The views of a scene show one set of named points, each view turned or mirrored, and shifted as a whole, with a little noise and some points left out.
In the rows, 128 means zero.

Scene 1
View 1
Z_490: [139 143 109 150 149  95 115 158  90 165 138 134 129 106 125 165  67 111
 141  95 143  92 140 164 138 147 147 140 141 171 127 147 137  85 107 135
 111 103  84  91  95  98 183  94 135  86  90 125 165]
Z_584: [124 140 123 140 135 102 138 122 122 151 141 128 117  98 115 130  86 115
 123 111 131 114 117 140 159 147 110 136 132 153 114 152 130 108 113 130
 104  98 109 108  87 107 160 107 128 106 104 102 139]
Z_2: [119 135 113 153 132  99 137 160  99 153 129 125 132 113 126 165  74 128
 115 121 138 107 106 159 129 143 143 149 148 165 124 137 140  70 124 117
 113 102  86 105 106 121 179  89 144  95  99 125 149]
Z_394: [125 119 152 127 108  97 158 114  98 117 126 101 122 101 128  98 115 138
  69 152 121 149  82  85 136 153 111 141 153 151  94 132 123  95 112 111
 119 125 117 141  93 111 134  92 123 120 140 131 120]
Z_508: [118 137 133 148 124 100 152 118 124 143 135 127 123  98 120 122  90 119
 105 125 135 123 100 125 145 146 108 139 149 146 103 144 136 106 108 115
 118 100 110 110  88 125 151 105 138  97 108 103 125]
Z_643: [101 137 104 162 121 121 143 170 115 164 136 130 129 117 118 183  67 130
 118 132 124 107  82 183 146 124 120 151 138 167 139 133 149  57 160 110
 104  83  88 107 117 131 202  90 170 107  78  87 140]
Z_771: [118 102 143 112  99 108 154 139  79 114 121  85 120 113 128 115 116 156
  66 166 102 169  60  99 140 145 116 155 142 163 120 116 114  60 144 107
 106 131 108 172 104  99 148  74 134 151 145 140 138]
Z_215: [119 146 132 164 127 132 130 126 158 177 158 135 112  90 131 136 100 105
 113 127 114 108  82 129 177 130  46 124 130 175 123 139 167 111 145 128
 113  75 118  96 111 133 184 121 171  99  73  12  87]
Z_80: [ 95 128 132 146 103 116 168 125 136 135 131 119 124 106 117 124  98 136
  83 154 122 134  58 123 143 135  88 147 145 150 104 133 146  86 136  96
 119  90 110 126 102 142 156 101 155 112 108  82 109]
Z_380: [134 108 138 163 103  97 139 172  71 135 115 114 154 113 149 154  96 136
  63 161 144 122  83 114  92 143 150 151 180 185 108 118 150  51 110  92
 139 135  86 123 124 127 175  78 163  83 123 137 125]
Z_990: [161 126 125 158 140  98 107 168  66 161 131 128 137 102 142 164  81 110
 117 110 150  95 142 137 127 152 150 141 153 192 128 136 141  78 108 133
 121 127  87  95 114  94 187  85 147  77 104 133 153]
Z_428: [153 151 116 168 154 111 101 153 107 186 149 144 127  96 137 168  73  92
 148  92 144  77 146 154 157 145 107 125 132 196 133 148 151  97 116 149
 111  94  96  73 107 103 200 109 153  73  73  71 129]
Z_418: [114 140 119 120 140 108 146 118 111 141 141 112 104  98 102 127  87 129
 129 106 118 134 113 144 176 146 112 144 114 145 125 151 114 103 131 138
  87  97 107 129  80  90 150  99 116 133 110 116 159]
Z_980: [151 131 122 157 141  95 110 171  69 162 129 127 138 106 144 168  77 113
 121 107 148  93 142 152 127 155 154 137 149 187 132 137 140  77 105 134
 115 119  87  95 107  97 189  88 144  82 101 136 163]
Z_629: [160 110 150 109 120 126 111 155  74 146 138  89 113 101 154 127 119 131
  81 153  92 148  91  95 174 144  84 141 127 208 143 113 130  65 157 137
 100 138 118 159 119  68 172  83 159 150 129  89 127]
Z_266: [132 113 141 123 117 100 146 137  77 126 123  96 127 109 130 126 101 139
  82 148 124 143  92 107 133 148 135 151 147 164 115 132 120  73 122 114
 114 129 103 145  98  96 148  78 133 120 134 148 148]
Z_187: [124 110 140 142 101 103 150 161  78 124 118 102 140 112 141 139 107 149
  64 168 122 142  68 106 113 144 136 156 164 172 114 117 135  54 129  96
 122 135  95 147 115 118 163  75 155 115 134 137 132]
Z_686: [113 130 136 122 123 103 152 113 114 131 136 105 112 101 109 108 100 133
 100 129 115 144  87 118 163 147 105 143 131 147 108 143 119  99 123 125
 105 104 116 140  86 102 142  98 116 129 123 116 135]
View 2
Z_990: [122 149 117 160 166 123 136 138 116 149 122  80 182  97 117 137  84 160
 137 126 131 134 127 130 117  96 138 153 135 126 106 109 128 100 129  56
 107 122 142 132 138 149 117  70 120 149 159  82  86]
Z_80: [105 108 133 121 119 109 130 119 139 118 175 127 154 127 145 156 112 108
 157 100 136 182 122 122 105  73  88 159 137 157 115 109 185 114 147 103
 131 134 132 128 104 147 175 143 149  87 111 135 123]
Z_428: [ 91 142 124 151 155 114 153 142  98 110 138  91 173  80  70 129  90 167
 129 107 116 146 158 135 112  65 137 133 127 146 102 109 158  76 100  39
 110 161 155 146 114 124 128  59 125 136 172 110  97]
Z_584: [109 136 131 144 132 103 147 125 131 104 147 124 161 105 118 168  97 127
 132 124 141 158 130 150 129  63 115 167 128 141 117 102 157 110 117  68
 147 161 144 146 122 147 157 101 117 120 143 128 109]
Z_394: [155 120 145 146 131 106 132 117 156 146 149 125 154 146 181 179 117 107
 166 128 151 162 104 128 125 102 100 190 134 119 130 123 141 137 160  97
 156 133 127 140 153 183 156 134 127 114 111 108 106]
Z_266: [146 124 130 150 133 112 121 128 153 148 134 116 166 128 178 161  97 128
 140 136 138 152 105 133 111  92 101 176 130 119 120 112 132 142 154 102
 147 121 135 130 132 173 146 136 123 120 128  98 105]
Z_418: [117 132 128 156 123  96 133 128 146  91 135 137 152 102 127 167  86 132
 104 141 144 152 117 171 135  54 108 179 120 128 123  91 139 127 115  89
 168 160 147 146 112 160 161 117 105 124 152 124 115]
Z_490: [107 156 113 159 163 119 133 133 120 122 132  92 179  84  99 146  78 146
 119 136 141 137 130 152 136  72 138 155 133 134 106  96 139 102 113  55
 118 129 144 130 124 142 135  64 114 141 160 106  92]
Z_380: [136 132 118 134 154 134 114 129 130 176 147  81 184 128 169 137  97 130
 173 116 134 153 119 102  96 116 115 150 148 138 105 118 149 111 171  95
  85  81 121 101 135 159 137 121 149 113 120  86  94]
Z_629: [159  92 149 142 107  91 126 163 136 138 131 126 154 142 183 132 112 169
 129 103  90 156 132 112  57  80  72 162 123 125 122 133 127 136 152 120
 162 162 152 151 114 163 129 174 118 117 154  79 111]
Z_215: [ 88 100 152 120 114  95 157 138 102  92 174 126 150 116  98 135 120 143
 151  74  99 185 166 114  79  54  96 134 129 169 109 121 192  82 114  69
 136 188 155 157  96 121 158 118 141  97 147 132 123]
Z_980: [123 155 113 160 163 123 131 139 124 144 124  84 184  93 115 137  80 159
 130 132 135 130 127 137 123  91 139 152 133 126 102 103 130 100 128  59
 104 116 140 126 135 152 118  71 117 150 156  85  86]
Z_187: [144 116 124 133 137 122 108 129 145 165 146 102 173 136 186 144 101 127
 155 122 137 158 108 114  96 109  98 167 138 134 116 115 144 134 173 116
 118  85 125 111 128 166 147 149 138 110 117  92 105]
Z_643: [ 80 135 103 135 139 122 109 137 124 105 150  98 175  79 110 123  70 149
 109 120 126 163 128 141 105  61 110 134 137 164  96  87 174 104 131 103
  91 103 139  98  78 125 158 119 138 106 148 119 108]
View 3
Z_771: [147 154 126 100  85  83 175 133 128  83  90 148 157  79 104 139 132 109
  88 142 124 144 150 119 166 122 140 135 101  89 114 144  87 147 168 154
 130 132 106 141 116 155 150 138  96 141 160 120  99]
Z_2: [124 150 121 125 147 117 119  99 109 134 119 128 159  97 133 140 137 122
 143 102 102  98  98 113 123  87 130 144  93 135 145 114 111 126 123 149
 137 134 112  93  73 110 103 122  93 120 156 112 141]
Z_686: [128 142 135 111 108 109 129 144 127 129  92 167 164 128 137 127 154 139
 127 124 140 118 124 141 163  97 158 122  99 114 138 142 106 156 154 141
 103 121 113 143  94 149 136 131 112 139 158 112 122]
Z_394: [140 169 145 118  70 101 154 134 121 121  97 160 168 104 106 129 147 121
  93 132 118 131 132 124 162  82 161 144  87 117 125 146  82 157 145 150
 105 131 104 159  82 148 113 126 112 161 143 127 113]
Z_380: [147 185 135 138 102  97 164  84 107 108 130 113 148  64  77 142 120  82
 108 128  85 127 108 111 127  70 130 152  83 126 124 122  92 128 125 159
 150 129  99 103  77 107  91 117 106 137 146 126 116]
Z_187: [152 173 127 126  93  89 172 103 114  93 112 128 151  72  87 140 127  99
  95 134 102 138 128 117 142  95 135 144  87 110 118 133  93 139 146 159
 139 131  99 115  95 127 116 127 100 135 150 126 106]
Z_266: [139 152 132 112  97 104 151 123 124 108 104 145 162  90 110 139 136 118
 101 126 117 122 132 102 161 102 143 147 100 111 122 135  87 137 145 147
 127 139 109 136  93 139 122 135 101 141 151 120 109]
Z_490: [112 124 140 119 167 136  88  97 115 152 123 135 164 115 139 143 139 138
 150  95 114  77  82  90 138  83 132 152 106 146 145 115 109 116 106 142
 133 140 117 100  64 109 101 125 101 129 156 108 150]
Z_428: [118 111 147 140 180 135  77  91 114 159 151 145 140 146 126 138 139 119
 179 104 129  58  51 117 132  63 126 124 112 149 144 118 140  97 100 129
 133 125 115  89  69  99 108 121 140 125 158  99 153]
Z_215: [136 129 127 153 153 107 114 123 112 131 141 171 131 170 108 121 149  86
 183 129 154  87  57 202 127  73 132  81  97 128 144 134 167 139 145 123
 117  76 112  92  98 113 146 111 172 110 167  94 130]
Z_508: [129 161 135 128 115 116 123 124 111 143 113 160 161 136 126 123 153 123
 133 116 123 108 101 152 137  77 158 123  89 136 147 133 115 157 137 137
 106 112 110 123  71 127 111 118 122 138 151 117 135]
Z_418: [119 118 123  99 140 121 106 140 130 137  88 167 170 136 163 130 157 154
 140 109 140  99 116 117 157 108 149 128 112 120 140 135 109 150 148 139
 105 133 124 131  90 149 143 139 102 128 163 104 140]
Z_643: [132 140  97 131 176 107 121 101 112 107 120 122 143 104 137 143 137 107
 166 105 113 103  85 141 110 103 115 118  91 124 151 108 142 133 136 147
 144 114 117  64  92 107 128 124  95  92 166  99 141]
Z_80: [141 176 115 135 106  95 153 132 111 111 109 155 153 120 120 124 152 104
 136 127 126 130 108 186 126  89 149 108  77 117 144 130 127 168 157 143
 111  96 112 111  94 128 131 121 123 117 157 110 120]
Z_629: [149 103 142 110 121  90 150 122 133  88 123 153 126 106  79 142 122  91
 117 150 149 108 114 111 181 111 115 117 133  87  97 149 115 109 155 135
 144 130 105 130 129 141 167 140 139 139 165 105  92]
Z_584: [123 136 135 122 139 126 105 127 116 145 112 163 164 142 143 128 151 137
 146 113 131  96  99 132 147  84 150 125 100 134 143 131 116 146 136 136
 106 120 119 121  77 130 119 124 118 135 156 105 141]
Z_980: [121 129 144 127 155 127 103  85 112 143 134 125 153  99 117 146 127 120
 137 104 107  80  84  72 137  74 122 160 110 139 133 120 105 104 102 143
 144 149 112  98  64 104  93 125 104 138 151 114 142]
Z_990: [127 140 156 127 138 130 110  79 110 153 134 121 157  97 109 144 128 117
 131 103  99  79  87  63 143  64 132 168 108 150 133 120  92  99  94 150
 143 152 105 106  55 102  77 122 104 149 142 123 140]
View 4
Z_394: [126 124 154 130 137 133  91 170 137 133 123 119 114  86 157 129 124 125
 135  91 151 149 140  92 134  98 143 166 122 101 129 132 133 116 123 129
 127 136 114 145 137  86 129 125 119 143  67 150 157]
Z_643: [117 141 145 151 134 140 153 118 129 102 159 142 166 139 124 147 195 103
 110  73  90 146 117 170 140 112 124 111 130 110 120 158 124 158 157 105
 131 109  72 129  97 141 146 145 122 115 151 136  69]
Z_2: [122 133 138 157 135 144 130 138 118 134 171 122 156 112 137 143 172  97
 130  83 103 152 118 154 146 107 129 115 126 112 119 133 135 141 151 112
 143 123 108 139 100 114 152 133 118 112 122 149  91]
Z_418: [123 126 171 154 154 128 129 157  92 109 148 127 143 172 143 106 160 125
 106  94 117 151 144 132 126  91 156 104 136 112 122 139 143 119 132 134
 146 117 112 136 100 131 139 110 143 149  93 153 155]
Z_584: [131 135 153 151 145 128 136 130 100 111 150 119 148 133 148 108 158 120
 117 105 116 149 137 129 138  94 141 109 134 128 113 134 139 121 121 141
 142 113 106 138  94 125 138 120 112 147 104 139 128]
Z_80: [130 136 156 140 125 119 120 115 138  83  96 138 131 111 148 130 157 136
 120  84 121 149 141 117 131 107 120 159 133 122 121 151 111 131 134 127
 116 110  69 147 133 120 130 138 106 146 100 123 104]
Z_266: [115 119 151 126 145 140 105 180 144 134 144 134 126 100 137 142 139 111
 122  83 135 141 135 114 125  98 145 155 129  83 137 138 144 125 130 121
 125 135 111 137 124  95 137 133 133 133  94 156 152]
Z_215: [147 138 142 132 134 116 173  82 129  61 120 150 159 120 142  86 183 140
  99 112 113 138 142 135 130  95 119 107 149 150 114 167 113 138  85 150
 116  72  58 114  87 148 124 141  88 170 147 105  76]
Z_490: [129 131 138 156 150 148 143 147  94 150 204 116 167 121 138 121 172  87
 121  98 105 153 117 161 153  98 139  87 124 112 115 126 152 131 131 124
 159 119 132 130  73 115 154 124 114 123 126 151 106]
Z_380: [117 127 121 125 129 155 109 158 165 147 161 134 132  45 135 168 144  89
 136  77 130 145 119 130 143 109 119 166 114  83 134 133 126 140 137  96
 124 133 101 136 129  74 139 154  98 109 121 140  84]
Z_187: [116 123 136 123 134 146 102 171 162 140 142 129 122  64 144 157 139 101
 137  77 139 145 126 113 136 105 130 173 116  82 137 135 131 136 141 106
 121 139 103 142 139  79 136 147 110 119  96 151 121]
Z_771: [105 116 164 117 143 135  97 189 166 110 112 150 110 115 130 145 137 130
 117  69 142 142 145 100 108 104 145 177 129  66 148 154 137 128 141 112
 103 135  88 133 151  96 125 139 144 136  83 159 164]
Z_686: [124 126 166 142 146 125 115 151 112 109 123 129 129 134 153 114 145 137
 118  94 131 147 145 110 124  92 149 136 134 112 121 143 131 114 126 136
 130 120 104 142 119 118 132 120 127 151  84 151 156]
Z_629: [111 110 146  99 171 137 138 188 179 101 143 177 132 112 114 117 156 120
  92  89 136 114 146 116  97  88 147 138 140  63 161 170 157 136  88 125
  96 108  84  97 109 109 121 145 134 160 133 151 156]
Z_508: [137 132 151 149 130 127 124 126 110 111 136 113 140 111 155 118 154 122
 129 104 125 155 136 122 142  98 133 131 128 133 113 132 125 117 122 136
 138 115 100 143 107 114 134 125 106 146  96 131 115]
Z_428: [144 133 124 146 150 147 176 118 102 128 203 126 177 107 142 102 183  90
 113 118 102 143 125 160 149  92 132  71 134 135 112 132 150 140  94 139
 151  89 112 114  53 130 145 127  91 143 160 130  81]
View 5
Z_980: [120 143 124  88 145 122 119 131 161 164  86 168 158 108 126 127  98 142
 104 119 123  59 102  95 158 115 142 102 145 178 135 124 133 141  99 132
 129 129 152 143 127 121 104 148 119 114 123 106 156]
Z_380: [135 175 119 127 145  92 109 126 120 133 116 154 173 170 139 106  76 134
  90 138 144  62 125 133 155 134 165 131 134 133 122 130 108 137 154  99
 138 126 177 171 112 113 111 115 119  97 124 109 160]
Z_418: [131 127 133 105 104 137 151 139 154 147  97 175 103  94 103 130 145 143
 117 155 140 117  83 133 114 127 111 109 146 129 170  92 113 127 112 124
  91 120 146 105 131 149  72 116 133  97 147 147 146]
Z_490: [130 132 138  85 127 135 128 128 184 162  89 170 142  94 114 136 112 141
 102 126 130  71  91  97 154 124 126  87 145 174 147 123 127 140  93 130
 120 126 149 130 130 131  92 148 118 119 126 117 162]
Z_629: [ 98 130  56 111 138 118 135 141  86 146  75 152 136 146 135  96 122 155
 153 128 138 129 105 132 121  80 150 159 166 103 127 100 133 105 159 108
  88 113 172 105 119 121  93 114 138  54 136 134 143]
Z_771: [123 170  95 136 133 100 136 154  81 133 115 165 122 163 127  98 124 136
 130 171 151 109 115 162 100 132 157 157 148  75 141  92  94 133 163  97
  95 112 174 136 120 138  84  77 139  75 148 139 130]
Z_990: [121 141 121  89 146 123 118 128 153 161  88 158 164 112 134 115  99 140
 100 118 118  62 102 102 157 116 137 104 146 180 130 119 131 147 100 131
 134 129 148 141 133 117 109 151 116 111 123 104 152]
Z_584: [139 126 136 107  99 129 141 113 167 131 101 163 132 100 116 127 130 144
  98 139 136 112  75 133 138 121 108 109 140 141 168 100 118 126 117 117
 105 125 146 112 123 138  82 130 127  95 137 142 164]
Z_428: [127 104 128  77 119 142 127  96 198 150  79 161 162  81 122 132 102 157
 102  91 130  95  71  96 179  95 110  91 145 189 155 125 145 119 109 127
 122 133 139 106 116 118  96 174 116  94 119 127 190]
Z_215: [141 103 112 109  82 130 132  64 185 107  93 152 153 117 124 130  97 166
 104  92 161 153  55 137 181  88  96 112 150 125 179 122 128  78 173  90
  97 135 160  86  92 113  78 146 126  44 126 168 214]
Z_686: [140 140 133 124 100 115 143 131 135 121 111 161 118 120 114 113 141 138
 106 161 146 126  85 158 110 130 117 130 142 113 168  83 104 128 136 111
 100 117 155 108 125 145  77 103 132  87 148 147 146]
Z_2: [138 152 134 104 125 125 126 128 170 151 107 172 141 121 114 137 101 140
 104 133 144  73 102 112 153 134 138  97 144 146 155 132 116 130 127 114
 123 131 160 139 115 130  94 128 121 111 129 129 168]
Z_394: [147 165 135 137 113  90 131 131 104 111 119 146 142 144 140  80 127 133
  90 175 136 108 101 164 108 138 122 149 131 119 147  77  96 152 139 111
 114 119 157 136 136 132  93  92 134  93 148 125 137]
Z_80: [153 148 127 136  96 109 131 100 149 103 124 159 139 151 120 123 105 145
  97 147 168 130  88 161 148 134 122 122 137 100 175 114 100 110 176  87
 109 128 168 123 102 131  75 106 126  72 141 155 182]
Z_266: [128 159 111 121 131 105 132 147 107 136 107 160 134 140 127  98 121 134
 112 158 137  96 107 143 115 126 148 139 141 113 141 100 108 139 136 113
 111 116 165 137 132 134  92 102 132  93 144 125 134]
Z_643: [130 138 116 102 125 142 128 120 186 155 103 186 135 124  95 163  90 144
 121 111 169  87  99 106 173 127 149  83 152 116 164 155 116 103 148 100
 112 140 171 133  95 128  77 130 121  96 126 150 189]
Z_508: [153 139 142 121  98 114 134 104 162 114 114 157 144 119 122 114 115 141
  84 142 147 112  79 147 142 127 109 114 131 135 168  98 106 129 134 107
 113 127 152 118 123 134  89 121 123  92 140 139 169]
View 6
Z_80: [119 121 115 116 165 123 131 129 148 122 161 158 136 128 113 113 150 133
 114  82 136 116 108 116  67 144 151 153 119 100 132 155  99  81 135 183
 126 127  98 146 155 108 140 151 143 110 172 104 112]
Z_428: [112  98 111  98 105  93 137 127 145 112 132 184 123 109  84 118  60 109
 102  77 154 138  95 154 114  68 133 160 138 141 126 170 134 144 137 194
 146  37 113 172  97  69 141 184 117 175 151 168 125]
Z_490: [104 109 111 115 112 118 131 138 109  84 129 176 124 112 106  87  83 123
  87 113 144 137  81 153 112  68 140 151 116 131 133 161 135 147 147 166
 147  52 126 170 107  87 142 160 139 174 114 146 122]
Z_643: [ 94 128 135 110 133 124 130 134 150  97 155 153 121 125 105 121 117 162
  92 101 147 125 100 154  48  85 114 155 109 118 138 183 115 136 146 205
 143  74  96 155 138  84 134 141 160 170 166 152  94]
Z_980: [123 115 106 106 105 118 117 149 115  85 126 165 114 106  90  82  73 133
  93 111 148 137  76 133 102  66 135 136 123 127 150 144 113 159 144 157
 136  59 134 169  99  95 143 148 135 181 109 146 122]
Z_584: [113 113 116 111 140 117 133 127 121 116 141 181 139 118 125 105 120 105
 100  95 131 124 102 148 119 109 159 156 124 125 116 160 130 106 142 168
 140  80 122 159 128  90 151 168 132 131 143 119 125]
Z_394: [148 123 100 117 156 134 120 146 109 110 140 157 137 124 116  74 147 112
 113 115 131 116  90  98 104 146 181 127 122 106 140 108  91  94 138 130
 117 134 137 144 133 127 153 135 137  95 116  82 125]
Z_380: [138 120  98 118 131 136 111 155 136  83 146 133  97 118  69  81 110 171
 115 108 159 132  74  86  60 110 138 125 119  95 179 114  66 132 137 165
 123 115 112 153 131 125 133 119 145 153 125 118 115]
Z_418: [111 135 127 108 144 125 135 134  96 111 131 183 152 124 156  89 141  99
  88 130 113 116  98 159 125 102 164 143 111 136 110 153 144 118 148 141
 140  87 144 150 126  88 158 154 147 118 116 110 112]
Z_187: [146 138 109 107 147 143 112 158 133  99 150 136 115 129  93  87 140 159
 118 119 145 120  89  88  60 123 145 119 113 101 174 113  76 127 142 154
 112 130 124 140 138 129 141 110 159 120 124 101 110]
Z_686: [130 132 123 108 156 123 130 132 118 124 141 175 145 128 141  96 150 102
 104 109 122 109 106 133 104 126 168 144 118 121 121 143 117 101 141 152
 125 111 129 140 137  99 156 149 142  96 133 100 116]
Z_629: [180 167 139  70 141 117 108 155 154 167 134 166 133 132 108 136 130 119
 129 118 131  99 118  95  78  98 130 112 126 146 157 119  95 160 137 151
 100 103 151 106 113  87 147 128 148  93 141 127 102]
Z_215: [120 115 125  97 142  85 140 111 184 162 159 184 140 124  92 157 112 105
 123  51 146 117 124 134  83 120 136 166 143 125 116 181 116  98 123 220
 133  78  86 145 137  69 135 192 117 123 208 150 117]
Z_508: [115 107 106 113 147 117 134 125 126 107 146 173 136 122 113  95 126 111
 108  89 134 127  96 130 103 127 165 154 127 111 124 152 116  91 137 171
 137  97 110 161 137 104 145 164 126 126 149 108 123]
Z_2: [101 116 117 116 126 127 128 140 120  82 143 159 120 114 105  88 107 145
  95 108 148 134  85 144  81  89 141 147 113 116 146 156 111 129 143 175
 138  81 114 164 124  97 140 144 148 164 129 133 110]
Z_266: [142 136 117 108 147 136 117 152 115 109 138 155 130 128 120  83 140 128
 108 124 129 115  93 108  89 116 159 122 112 120 154 120  94 129 146 138
 118 116 140 140 128 113 148 124 152 112 111 100 113]
Z_771: [155 160 126  98 162 139 111 154 125 125 143 141 138 137 132  97 173 135
 115 133 122 101 104  99  70 132 151 113 107 121 156 115  84 121 146 136
 105 144 142 116 141 122 151 106 166  84 122  90  99]
Z_990: [132 114 104 108 105 116 120 147 116  88 124 164 112 106  83  82  71 127
  99 111 151 143  80 126 108  69 141 134 129 129 154 134 113 157 140 157
 135  61 135 169  97  97 140 146 131 172 107 143 124]

Which points are out of place in each view (at most two, in the order of its rows)? Write - if all are in place.
view 1 -> Z_394
view 2 -> Z_629, Z_215
view 3 -> Z_990
view 4 -> Z_187
view 5 -> -
view 6 -> Z_418
